Points on a hilly landscape, in no order, each with its height.
A ball rolls from a point to whichever of its 2 nearest points has the largest drop for the distance, and stops where none of them is lower. Distance is the straight distance between rows; heights are no part of it.
z_959: [121 112 167  99 176  97 148 155 139 101 131  82 102 119 113  86 165 142
 165 145 127 128]  h=435
z_808: [124 168 137 113  59 137 126 108 172 160  77 158 144  88 151 150 156 140
  69 121 101 106]  h=382
z_315: [113 156 146 124  55 139  98  78 139 154  73 161 137 103 213 136 145 152
  97 152 106 102]  h=337
z_654: [130  94 119 105 127 148 155 112 111 179 151 102 110 150  71 108 105 163
 119  86 145  91]  h=156
z_985: [111 140 127 133  80 162 135 169 140 176 110 140 147 137 151 132 117 143
  73 147 117 124]  h=326
z_632: [133 111 102 133 141 119 180 173 131 104 154  69 150 107 107  94 178 104
 128  88 109 171]  h=230
z_123: [120 154 126  90  52 137 152 142 150 136  78 135 129 101 191  97 126  99
  76 144  59 167]  h=445
z_969: [130 102  88 184 152 157 112  98 155 151 146 151 125 148  90 175  65 123
 158 140 188 122]  h=587
z_626: [114 143 164 128  77 142 100  80 104 103  59 148 114 112 209 119 153 164
  98 180 126 105]  h=293
z_661: [156 101 129  72 134 117 183 141 120 117 148  94 131 136  93  96 116 107
  95 108  96 179]  h=457
z_48: [125  91  85 108 108 172 131 132 121 129 173 176 150 137 178 130 115 134
 136 113 168 113]  h=147
z_511: [126 173 121 197  93  98 103  54 126 161 133 208 173 156 158 136  95 126
 126 139 148 101]  h=528
z_822: [147  87 155 127 209 101  65 107 126  88 144 124 100 107 163 133 124 124
 184 165 150 143]  h=664
z_602: [113 168 118 109  78 150 105 138 107 128 138 138 144 139 204 106 141 138
 151 145 113  99]  h=291
z_184: [144 153 119  86  80 132 156 117 101 108  92 134 124 113 219  68 152 119
  83 187 111 133]  h=402
z_339: [143 144 115  86  98 141 120 149 101 161 115 158 141 165 152 147 125 127
 128 107  90 121]  h=195
z_486: [122 121 167 146 186  72  57 112 115  91 124  92 110  98 145 132 141 141
 170 162 126 134]  h=675
z_901: [126 149  78 109  69 122 168 175 130 124 109  88 143 113 182  61 149  83
 125 103  65 161]  h=490
z_852: [140 162 168 187 199 108  98  97 107 127 127 145 139 160  80 129 125 116
 174 143 140 146]  h=361
z_55: [140  87  96 160 181 172 127  95 162 113 153 106  90 132  78 147  68 134
 180 157 192 106]  h=572
z_721: [125 114 136 110 131 166 141 125 116 120 153 156 141 177 115 143 113 123
 164  48 127 112]  h=294
z_170: [103 192 152 116  67 125 106 132 125 117 109 120 141 126 194 138 147 120
 141 125  77 125]  h=341
z_172: [129  87  73 141 125 134 167 113 137 174 158 163 125 179 120 157  86 120
 147  93 185  83]  h=548
z_610: [142 134  87 106  79 131 131  90 118 147 133 181 137 103 181 169 128 126
  93 162 139 120]  h=392
z_59: [116  80 107 204 196 122 120 116 160 103 123 156 101 164  86 135  49 137
 140 134 209  84]  h=671
z_284: [160  77 132  82 191 136 173 132 118 105 140 108  67 123 104  85 123 146
  94 120 153  97]  h=618
z_329: [124 139 174 164 181 152 116 139 112 144 127 114 121 177  78  92 118 151
 160  90 137 104]  h=289
z_394: [127 112  89 111 118 161 138 159 125 113 170 101 163 120 134 128 152 113
 115  89 110 163]  h=242
z_812: [117 155 184 181 147 103  90 104 133 159 109 154 145 154  76 139 113 145
 136 150 136 150]  h=394
z_468: [137 166  83 161 113 155  82  95 152 115 139 185 136  97 135 203  92 112
 116 130 152 104]  h=616
z_599: [123 153 147 118 124  95 147 134 127 119 139  87 127 100 103 166 160 102
 138 134 100 156]  h=651
z_874: [113 139 130 198 151 127 119 146 150 158 121 158 142 159  89 155 111 149
 121 135 187  97]  h=626
z_434: [ 89 156 127 107  74 157 138 169 149 162 125 111 140 145 130  85  98 155
 146 120  94 115]  h=393
z_393: [132 147  89  96 118 132 112 129  99  92 146 169 135 130 190 162 153 106
 158 106 126 114]  h=317
z_259: [121 147 135 157  93  69 152 136 139 100  79  71 136  57 109 153 190 111
  91 109  75 159]  h=265
z_900: [105 161 170 140  86 128 108 120 164 145  80 149 139 105 103 162 139 160
  85 134 111 121]  h=328
z_249: [120 122 148 113  99 111 115 113 123 138 141 142 145 121  89 180  95 151
 100 148 120 144]  h=469
z_409: [117  79 153 136 137 101 166 176 114 103 109  35 107 121 109  81 151 116
 157 111  79 178]  h=193
z_984: [119 161 141 132  68 111  86  78 150 113  95 161 162  95 137 175 165 131
 128  97  91 139]  h=413
z_841: [142 141  85  85  75 105 121 131  95  91 130 143 144 108 193 135 171 105
 115 124  95 146]  h=350
z_714: [125  63 157 138 192 144 153 107 137 130 142 143  83 171  90 124 114 142
 159 105 187  96]  h=511
z_733: [132 134 113  76 108 113 139 158  95 148 118 111 131 143  96 127 143 122
 145  92  76 144]  h=102
z_198: [121 157 172 121 119 104 110 136 138 128  68 106 105  92  89 151 154 145
  81 144  98 126]  h=270
z_244: [100 111 177 129 134 126 119 174 129 113 105  52 120 122 110 100 139 137
 131 143  93 176]  h=255
z_625: [146 137  62  76  80 124 166 133 128 161 137 146 147 120 123  87 133 126
  98 136 122 130]  h=306
z_932: [118 109 135 116 129 191 168 149 153 147 164 111 128 145 107 103 157 128
 135  78 142 112]  h=284
z_260: [175 167  88  82  87 111 183 128 125 100 155 114 160 122 169  88 142  83
  91 117 101 164]  h=556
z_34: [137 124  88 103 140 160 166 132 138 107 182 136 134 114 124 180 105  98
 109 126 143 140]  h=585
z_705: [118  78 126 149 158 123 166 105 142 171 149 150 113 187  81 153  78 135
 164 102 182  97]  h=531
z_869: [143  91  88  83 104 175 148 128 115 129 178 133 156 133 181 113 137 117
 117 100 121 136]  h=190
z_867: [137  70 165  89 199 117 136 139 134  96 154 100  85 103 166  72 152 133
 147 137 141 112]  h=466
z_656: [134 178 123 156 101 117  74  86 100 151 135 189 174 155 161 127 128 126
 159 121 120 128]  h=532
z_537: [121 160 126  89  56 118 148 114 120  99  62 129 110  94 219  90 163 100
 109 160  74 137]  h=439
z_236: [111 137 140 114  94 152 104 123 102  95 115 149 141 133 226 119 164 144
 130 184 133 114]  h=251
z_84: [135  63 129 186 214 128 113  96 145 124 141 128  67 157 124 126  60 139
 152 149 206  66]  h=661
z_546: [110 116 143 157  98 138 146 161 135 192 125 135 153 182 141 153  92 147
  93 134 146 124]  h=272
z_246: [132 143 115 179 136 146  91  97 151 124 133 156 129 104  91 198  95 119
 135 159 173 147]  h=602
z_658: [126  90 109 116 164 131 154 149 129  93 145  85 114 109  87  97 187 118
 155  70 131 143]  h=173
z_475: [124 128  98 147  85 113 102 100 119 171 138 180 158 139 112 166  90 147
 123 137 149 122]  h=495
z_641: [121 146 126 166  94 142  87  97 119 123 120 192 156 128 212 140 150 140
 119 172 167 108]  h=214
z_609: [145  85  76 107 128 170 179 111 136 151 179 137 114 139 114 159  81 115
 107 100 165 110]  h=567
z_466: [124 199 124 161  99 136  84  68 145 112 125 182 143  96 145 198 125 125
 105 107 132  85]  h=628
z_925: [119 141 140 148  89  83 169 173 143 107  50  73 108  85 108 109 166  87
  97 128  56 178]  h=202
z_484: [146  70 139 138 153  51 154 165  91  83 105  50  96  94 136  83 176 113
 133 135  99 153]  h=126
z_33: [127 140 112 180 153 138 125  95 119 163 158 171 154 189  96 108  85 122
 164  68 156  84]  h=183
z_187: [104 129 125 124  94 184 143 158 148 168 156 118 156 167 138  99 125 151
 145 101 138 103]  h=338
z_861: [119 108 108 123 153 179 140 119 146 126 171  92 114 121  80 122 166 130
 167  57 157 118]  h=232
z_667: [125 102 107 103 100 136 192 145 147 168 145 135 150 139 106  98 105 149
  94 137 144 121]  h=245
z_314: [160 160  76  99  96 124 185 150 139 119 133  89 145 135 141  36 137  94
 103  83  79 167]  h=525
z_629: [ 99 171 144 119  57 166 136 155 147 168  80 145 125 132 199 107 114 126
 100 148  82 122]  h=387
z_726: [134  49 173 108 206 146 122 110 128 114 133 124  68 128 135 101 150 136
 163 107 168 103]  h=491
z_838: [114 146 173 153 152  68 102 116 119  92 119  84 115  92  96 173 159 126
 150 147 112 148]  h=670
z_308: [134 134 114 109 143 136 124 151 105 136 129 182 140 174 106 174 117 120
 153  93 127 122]  h=254
z_417: [131  92 159 147 194 112  86 101 140 105 129 143 101 108 126 150  95 146
 148 189 174 127]  h=653
z_273: [129 141 114  94  53 107 103  96 123 111 108 153 156  77 178 162 169 118
  99 118  84 149]  h=381
z_264: [132 123 116  91 108 117 157 173 121  98 118 112 143 119 108 100 128 113
  71 110  74 186]  h=423
z_740: [158  97 159  84 178  79 162 125 108 104 137  81  93 106 112 129 146 115
 113 167 118 175]  h=515
z_250: [151 132 144 129 142  88 152 160 126  96  89  64 106  84 103  91 159 104
  74 150  90 180]  h=121
z_951: [143 110  91 128 181 140 116 109 140  97 158 101  82  97  82 156  94 140
 148 156 170 112]  h=557
z_560: [138  90 106 132 192 106 121 143 115  80 137  77  91  97 103 126 178 114
 184 102 145 144]  h=119
z_43: [102 141 197 161 143 115  87 139 147 129 101 116 136 128  85 125 134 152
 146 176 130 145]  h=425
z_405: [136 123 179 172 216 121  75 105 104 129 136 122 113 160 101  90 113 142
 170 125 139 123]  h=330
z_615: [166  63 102 114 193  81 133 137 100  85 137  63  83  78 128  91 176 112
 135 111 128 147]  h=56
z_421: [150 149  93 130 129 148  98 123 107 129 142 206 136 163 161 179 113 104
 150 102 142 105]  h=288
z_935: [147 110 124  79 159 119 166 156 129 101 133 116 111 118  73  79 116 152
  84 145 139 119]  h=597
z_920: [ 81 166 153 145  64 123 128 164 145 120  90 102 150 116 165 142 152 100
 135 115  55 158]  h=391
z_738: [162  82 143  85 174  95 184 112 114 108 143  66 101 125 105  74 140 108
 108 118 114 171]  h=488
z_306: [119 145 133 154 163 139  90 164 127 105 127 137 131 124  79 155 139 135
 136 120 140 132]  h=593
z_624: [122 187 138 173 134 119  88  92 113 130 153 159 174 163 121 140 117 100
 166 103 107 146]  h=512
z_706: [107 129 171 151 151 155 134 166 139 149 115 110 127 169  83  98 107 168
 126 137 149  98]  h=336
z_379: [150  87 138 111 199 135 113 126 121 122 152 108  67 118 120 107  93 165
 113 146 172  69]  h=637
z_597: [132 115 116 100 119 149 118 130 100 169 143 109 129 156  74 124 124 147
 141  96 111 134]  h=100
z_804: [100 155 100  86  78 152 157 177 135 145 108  98 126 130 162  65 111 109
 149 110  70 142]  h=448
z_238: [113 134 168 102 145 135 161 173 142 149 105  98 107 138  85  78 142 145
 146 144 120 119]  h=389
z_577: [ 92 161 171 134  96 130 107 165 139 145 103 110 160 142 120 136 128 124
 153 127  84 166]  h=440
z_797: [132 163 131 162 181 145 128 118 127 155 151 126 125 166  75 131 119 130
 171  93 164  92]  h=238
z_927: [119 152 126 158 114 151 134 109 118 166 158 165 165 203 152  96 104 141
 165  88 153  71]  h=231
z_636: [160  89 138  87 186  96 134 101 122  88 164  92  79  89 122 136 105 124
 125 174 138 142]  h=535
z_439: [128 109  96 143 102 162 102 119 107 155 139 177 156 160 199 136 129 139
 134 146 169 115]  h=182
z_488: [121 147 110 203 122 107  94  85 126 155 133 200 169 156  97 156  75 122
 132 133 158 119]  h=514
z_702: [119 159 158 175 136 111  89 135 108 136 127 111 162 157  94 153 137 117
 172 106  92 169]  h=482
z_762: [118 143 130 123 100 105  92 106 129 117 122 150 153  98 100 208 131 120
 124 108 108 150]  h=442
z_775: [134 177 105 121 120 144 141 133 140 132 170 132 142 120 139 183 128 106
 143 136 144 125]  h=604
z_608: [129 177 131 107  91 116 167 129 150 145 141 116 148 109 139 162 172  96
 126 146 104 149]  h=629
z_380: [132 106 119 114 167 142 139 148 129 113 141 125 115 119  77 139 121 147
 122 136 154 124]  h=575
z_432: [147  85 129 142 210 120  79 115 133 111 146 148  70 127 159 110  71 145
 150 153 177  58]  h=650
z_961: [141 148  90  92  72 134 162 114 118 160 132 149 148 120 187 101 136 130
  88 176 131 120]  h=356
z_231: [124 134 131 102  88 145 143 177 144 139  94 132 146 112 109 107 125 139
  64 145  99 164]  h=380
z_26: [143 132 153 104 153  76 117 124 123 109  88  92  91  60 107 118 171 134
  84 176 102 138]  h=201
z_134: [124 106 154 176 172 106 111 123 138 130 107 149 113 131  92 163  96 159
 110 179 190  99]  h=641
z_819: [117 126 132 173  86 139 107 122 117 186 118 176 166 180 192 140 106 139
 115 141 140 117]  h=218
z_154: [147 115 140 110 174 101 122 102 138  79 121 111  81  59 100 186 122 114
 105 179 136 146]  h=554
z_96: [114 149 121 175 141 163  93 164 132 146 136 161 164 155 113 142 133 149
 120 115 150 124]  h=610

Where does a ball stop that starts at each point below?
z_511 | z_308
z_838 | z_33
z_314 | z_615
z_714 | z_33
z_43 | z_33
z_466 | z_308
z_738 | z_48
